Points on a hilly landscape, in no order, each with its height.
From any point a ball rolls to the lowest of the 2 points nearest to it. It stops when none of these is lower. Distance is the straight distance between rows; heights are no part of it.
gugib height 20.1: [ -2 -26 -31 -30  -7   0   9  53  -2   8  20   6 -45 -10  37  32 -29  -8
 -22   8   4  -5 -30  31  22 -37]
mobaf height 54.2: [ 59   7   8  12  -5   8  -9  18  43 -33 -43   4 -25  14 -60 -17  -4  46
 -19  -8  -4  28 -19  31 -32   5]
moli height 34.4: [ -3 -28  25  17  14  24 -25 -34 -32  -6  28  12  -9  -2 -14  17  11  27
  -1   1  -5 -45 -25   1 -25 -27]
sumu height 32.0: [-20   2  23  -7 -41  40 -29  17   0  -5  23  30   3  16  -7  16 -24  -2
  11  11  42 -38 -28  30  -9 -41]
Par height 42.6: [ 24   4 -25 -10  37  -6  30 -23   2  12  -8  -9  -3  29  27   2  16  32
 -20 -10 -53   9  20  29  -3   9]
Sizov height 44.7: [-15 -22   9 -17 -35 -43  25  21  13  26  12 -32  18  -8   2 -29  21 -58
 -27   7  20  -1  -2  -2  -1  16]
Kimes height 10.0: [-13   0 -13  -3   0  13  10  -6 -27 -13   7  23  -5  -4  36  10 -18  13
 -14  13  -2  -8   9  13   8 -13]
Nid height 40.1: [-18 -15 -17 -41 -33 -39 -20 -28 -23  17   4  12  12 -13  19  -7  52 -33
   6  17  13 -37 -11   0  22  -1]
Bope height 43.9: [  3  14  17  23  22 -21  13   2  16  -3 -19 -59   9 -12  -8   1   1  -7
  20 -26   3  29  27 -35  20  33]
Rik height 47.2: [-22  -1 -12 -13  -9 -10 -13 -50 -21  15  23  44  19 -24  25  -6  18 -25
  29   8  -1 -17  -7 -14  22  -4]
vanu height 64.8: [ 15 -33 -15 -12 -17 -55  -1  12  25   8 -32 -55  -3   9 -23 -30  70   9
 -20 -40 -40  11 -28   2 -34   0]
kobu height 41.3: [-24 -10  31  17  -4  -3  -1 -45 -19  32  41  20  23 -18  28 -24  15 -28
  24   2  -6  16 -20 -24  18   0]
vime height 76.6: [-19  12  14  36  24  34  -5  28 -31  -5  11   3   0  -8  -6  17 -41  12
   2  -2  13  17  -7 -27  -4 -15]
Fogu height 41.6: [ -5   9  20  -4 -44  28 -48 -20  15 -13   3  23   9   9 -22  -7  -7 -22
  15  16  52 -29 -22   9  -5 -20]
Dimog height 21.3: [-17 -12  -4  -7 -22  20 -36  11   5  -5  33  39 -27   3  10  32 -32  12
  -3  15  20 -53 -39  37   1 -63]
nug height 28.4: [ -4  35 -27 -24   6 -16   3  25 -34  -4 -51   3   0  12  24  13   5   7
 -19   1   4  28  24 -11  23  11]
Sile height 50.0: [  0   2  32  -5 -38  40 -40 -34   2   6  -9  31  20   9 -36 -23   9 -20
  25  13  37  -5  15  13   0   9]
Belik height 63.7: [ 21 -11 -12  -6  13  31 -22 -38   4 -16 -27  21 -22  17  -3  21  27  38
 -11  -8 -10 -21   4  22 -17  -8]
zof height 68.9: [ 37 -27 -24 -23  -8 -61  -5 -10  10  -5 -30 -19 -17   2  -6 -19  68  27
 -27 -18 -38   5 -47  16 -18   5]
Veli height 25.8: [-11   7  14  34  29  -7  10 -51  -2  26   3 -20   2   8  17  -5  39  17
  37 -24 -24  -8  22 -24   4   2]
Nerap height 47.0: [ 20  -8  24  26   2  16 -22 -17  11 -20 -17 -23 -23  -4 -14  16  10  32
   5 -28  15  13 -13 -21  -8 -22]
Rurud height 28.6: [  5   3 -28 -40 -17  12  15  51  22  15   4  22 -32   8  35  23 -32 -24
 -33  22   7  15 -12  53  23 -19]
gegi height 81.0: [ -4   1  18  22 -17  23  24  39  25  -4  32   4  18  -9  15   1 -75 -10
 -14   9  16 -13  -5  19 -10 -21]
Sizim height 79.8: [-32  -5  -6  14 -10  13  24  60   3   0  45 -17   9 -25  28  -4 -59 -19
 -17   0  11  12 -11   0  -2 -24]
lig height 42.7: [-13  31  10  10  26 -27  18   7 -25  18 -12 -24  -1 -11  14  -1  21   4
  25 -21  -7  27  12 -41  16   9]
Lamu height 19.6: [-33  17 -26 -40 -37 -15 -14  36 -28  -7  10  20 -23  -4  54  16  19 -21
  18   4  27 -24 -32   5  27 -33]
rin height 66.6: [ 16 -15 -19   7  48  31   0 -17 -24 -16 -11   7 -31  12   6  39 -12  40
 -16  -5 -21   1  -5  16 -13 -23]
sona height 32.6: [  4  16  42  23  12  -3  31 -18  41  17   9 -25  -3  20 -25 -10   2 -18
  25 -24   6  34  25 -33  12  47]
kerav height 59.4: [ 46  14   2   2  -9  25 -23 -17  22 -28 -51  15 -21  13 -40   6  12  53
 -16   2  -6   6  -4  29 -17  -5]
pifu height 73.0: [ -9  31   7   1  -1  38 -28   2 -30 -10 -31  41  12  16  -8  17 -10   5
   8  21  27   1  24   3  -4  -9]
fitub height 56.9: [ -3   9  38  10  -8  45 -20 -33 -11  15   7  33  32  11 -32 -11  10  -1
  26   7   3 -16  30   6 -27  15]
Moz height 22.6: [  3 -24  -2  -1   4   5   4 -22 -20 -11  35  17 -19  -6  18  19 -18  15
 -22  19 -14 -37 -19  14  -6 -22]
bot height 36.0: [ 28  -8 -37 -20   9  25   9  14  13  -3 -11  25 -26   6  22  17 -29  -4
 -41  28 -20  25  -6  47   3   2]
gomod height 29.4: [-43  14 -13 -39 -32 -36  -4  35 -26  18   3   6   6  -4  31  -4  34 -36
   9  15  19   4 -14   7   7 -25]
fim height 74.9: [  3  21  15  25  13  28  -9  24 -18  -8 -18   8   9  12 -28   7 -37  12
 -10  15  24  19  24   5  -9  -5]
biv height 59.3: [  1 -34  -6 -18  -6 -50  13  33  11   9 -28 -61  25  10 -22 -15  47 -18
 -27 -27 -24  22   4 -22 -27   9]
Bera height 36.3: [-10  43  -1 -13  35 -29  23  44 -35   5 -32 -15   5  -1   2  -6   0   6
   6  -2   0  38  18 -27  18  25]
Lober height 30.1: [ 10  39  -6 -19  -3 -11  27  58  21 -36 -37 -15  11 -12  -7   5 -51 -14
 -19   9  23  38  14  -1  24  10]
bis height 68.5: [ 33   4 -11  21  59  35   0  14 -12 -11  -7 -31 -26  27 -10  41 -27  38
 -16 -12 -26  15  18  10  -9  -9]
bidil height 56.7: [ -1 -32 -17  -4  19 -13 -17 -63 -15  -5  34  42   9 -13 -10   6  14  -4
  -2  23  -5 -67   2  -2   3  -7]
Mokov height 36.4: [-22  35   3  15  14  23   4 -30 -18  11 -16  27  27  -4  17 -10  -2  -4
  23  -1  -7   3  37 -18  20  22]
Lal height 64.5: [-22 -20 -19 -11  -2  13 -15  -4 -18  -2  59  74  16 -17  -2  33 -20  -3
  22  35  -2 -53   6  20   0 -28]
tamuz height 53.2: [-23 -14  12 -17 -21 -33  26  21  -9  24 -26 -32  21  17 -21 -28  42 -48
 -22 -23  -6  23  12 -18 -23  12]
gefe height 47.6: [ 46  -3   3  25 -18  -5  -4  -2  53 -41 -27 -22 -19   3 -40 -28  -1  36
 -11 -29  17  21 -26   9 -20   5]
Zoz height 56.8: [ 11 -20  -4 -14  -4 -50   0  32  46 -15 -16 -71   4  -8 -38 -22   0  -1
   1 -27  -4  24  -1 -37   0  53]
natif height 52.7: [  8   3  32  39  34  19  -4  -2  -4 -13  -1 -48  -5   8 -24  13 -15  20
  23 -28   4   4   3 -46 -16  -5]
nema height 50.8: [  9 -28  12  11 -12 -18 -19 -76  20  -5  11  40  24 -11 -14  -6  22 -14
   2  17  -2 -49  -4   5   0   9]
Nula height 26.3: [-23  29  24  42  26  17  -9 -32 -15  30   3  25  15   4   7  -5  22  -1
  49 -17  -2  36  29 -53  22  21]
deri height 67.6: [-35   2  -9  -3 -15  46 -29   6 -40   2  34  65  31  -8 -17  11  -6  -1
  39  32   4 -52   7  23 -24 -22]
Puz height 7.0: [-12  -8 -27 -25 -18  -6 -13  17  -9  -6  27  15 -26   4  49  30 -16  -2
   5  13  28 -30 -40  12  20 -54]
Kasof height 38.1: [-13  12 -15 -21 -18 -15   7  25   5  -6 -13 -16  -6  -9  26 -16   8 -15
  -4  12  20   9 -18  -7  20  -5]
sok height 82.4: [ 19 -24   6   5   6  29   1  42   7 -14  27  -2 -21  -1  10  27 -56   6
 -35  17  11  -4 -10  32 -18 -28]
gol height 38.8: [  1  11   2 -11 -20 -17  25  34  20 -15 -14 -30   1 -12  10 -14 -36 -13
   2   0  12  27  10 -15   9  17]
ditep height 43.4: [  5 -12  13   9 -17 -27  14 -77   9  16   7  11  10  -3   9 -29  24 -21
  -2   6  -4 -18  -7   4  18  17]
nibo height 70.3: [-21   8 -19  -2   7  55 -32 -11 -50   1  -5  61  30  -9 -17  14  -8   0
  22  21   7 -34  32  21 -11  -8]
dute height 61.4: [-22 -28 -11   6  22   0 -26 -28 -28  -5  48  74   0 -15 -21  32  -2  -6
  27  29   3 -75  -8  -7 -17 -23]
fidim height 13.7: [ 21   8  46  32   0  13  13 -45  41   2 -10  -8  -2  16 -39 -16   6   1
  14 -16  17  15  22  -9  -6  39]
vepe height 62.7: [  4 -18 -11  -5  18 -42  -1  37  46   0  10 -88  14  -3 -32 -13   3  -5
  -4 -29 -48  31  19 -30  -1  39]
badi height 34.7: [ 10  10   7  15 -26 -10   6 -52  23   6  -9  -4   8   4   2 -33  20  -6
  -5  -9   0   5  17   6   2  36]
gizur height 36.5: [ 15  14  -9  18  27  -6  36 -25   5  27  -3 -42   5  10  16   6  34  29
   6 -25 -45  -7  22  14 -10  12]
Kelol height 47.5: [  3  -3   1 -19 -19 -31  32  31  41 -20  -3 -46   9 -13 -21 -36 -24 -32
  -9 -11   4  28  23 -20  15  55]
dab height 18.8: [  8  36 -28 -15   1   0   8  57 -14  -2 -27   7  -5   3  23   8 -36 -12
 -26  19   8  36  14  11  29  -4]
sidi height 12.0: [-14   9  43  30  32  20   8 -48   6  44   7   0   2   5  15  -6  55   9
  47 -23 -10  15  19 -35  21  26]
dusid height 78.2: [-13  -1   6  21  19   7  10  55 -11 -21  24 -27   9 -30  -5   7 -59 -12
   8  -5  16  18 -15 -38  15  -5]
zoko height 72.0: [ 38  -5 -29 -20 -22 -46  -8 -30  21  -8 -36  19 -17 -13   6 -32  32  32
 -10  -8 -29  -6 -23  22 -10  13]
tof height 33.4: [-30 -17  11   1  -9 -11  33  -3 -17  39  40   3  19 -14  36 -32  10 -44
  -1  11 -11  -2  -9 -17  -6   8]
gorup height 37.7: [ 20   7  34  14 -11  11 -22 -11  34 -25 -31 -28 -23   7 -52  -8  -6  22
   0 -11  39  16 -16  -3 -15   9]
keras height 24.0: [-38   8 -14 -17   1  -4  20  11 -37  15  34   9  13 -18  45 -15 -13 -19
  -6  20 -14  -2  -9  -7  -3  -3]
Tafol height 67.5: [ 42 -12 -21  18  16 -24  22  12  40   0  11 -85   0  10 -22  -9  -4  12
  10 -19 -39  16   9  -6  -5  23]
Veku height 42.2: [ 20   0 -38 -26  37   1  20  15 -15   3 -19  11 -25  23  32  16   8  20
 -38  21 -49  16  18  28   3  14]

Where does a ball stop that starts at each point below?
gegi => fidim
rin => gorup
pifu => fidim
zof => Kimes
Veku => Puz
vepe => dab
Rik => Puz
Tafol => dab
bidil => fidim
Sile => Puz

Call two points neighbours if one is among the 2 nearest of the other. Go from one point of each pair to the other, from neighbour to neighbour, staying as low as possible. Name the highest point that can't be avoided.
Kimes / dab => Rik
fidim / sidi => Bope
dab / sidi => Par
dab / Puz => gol
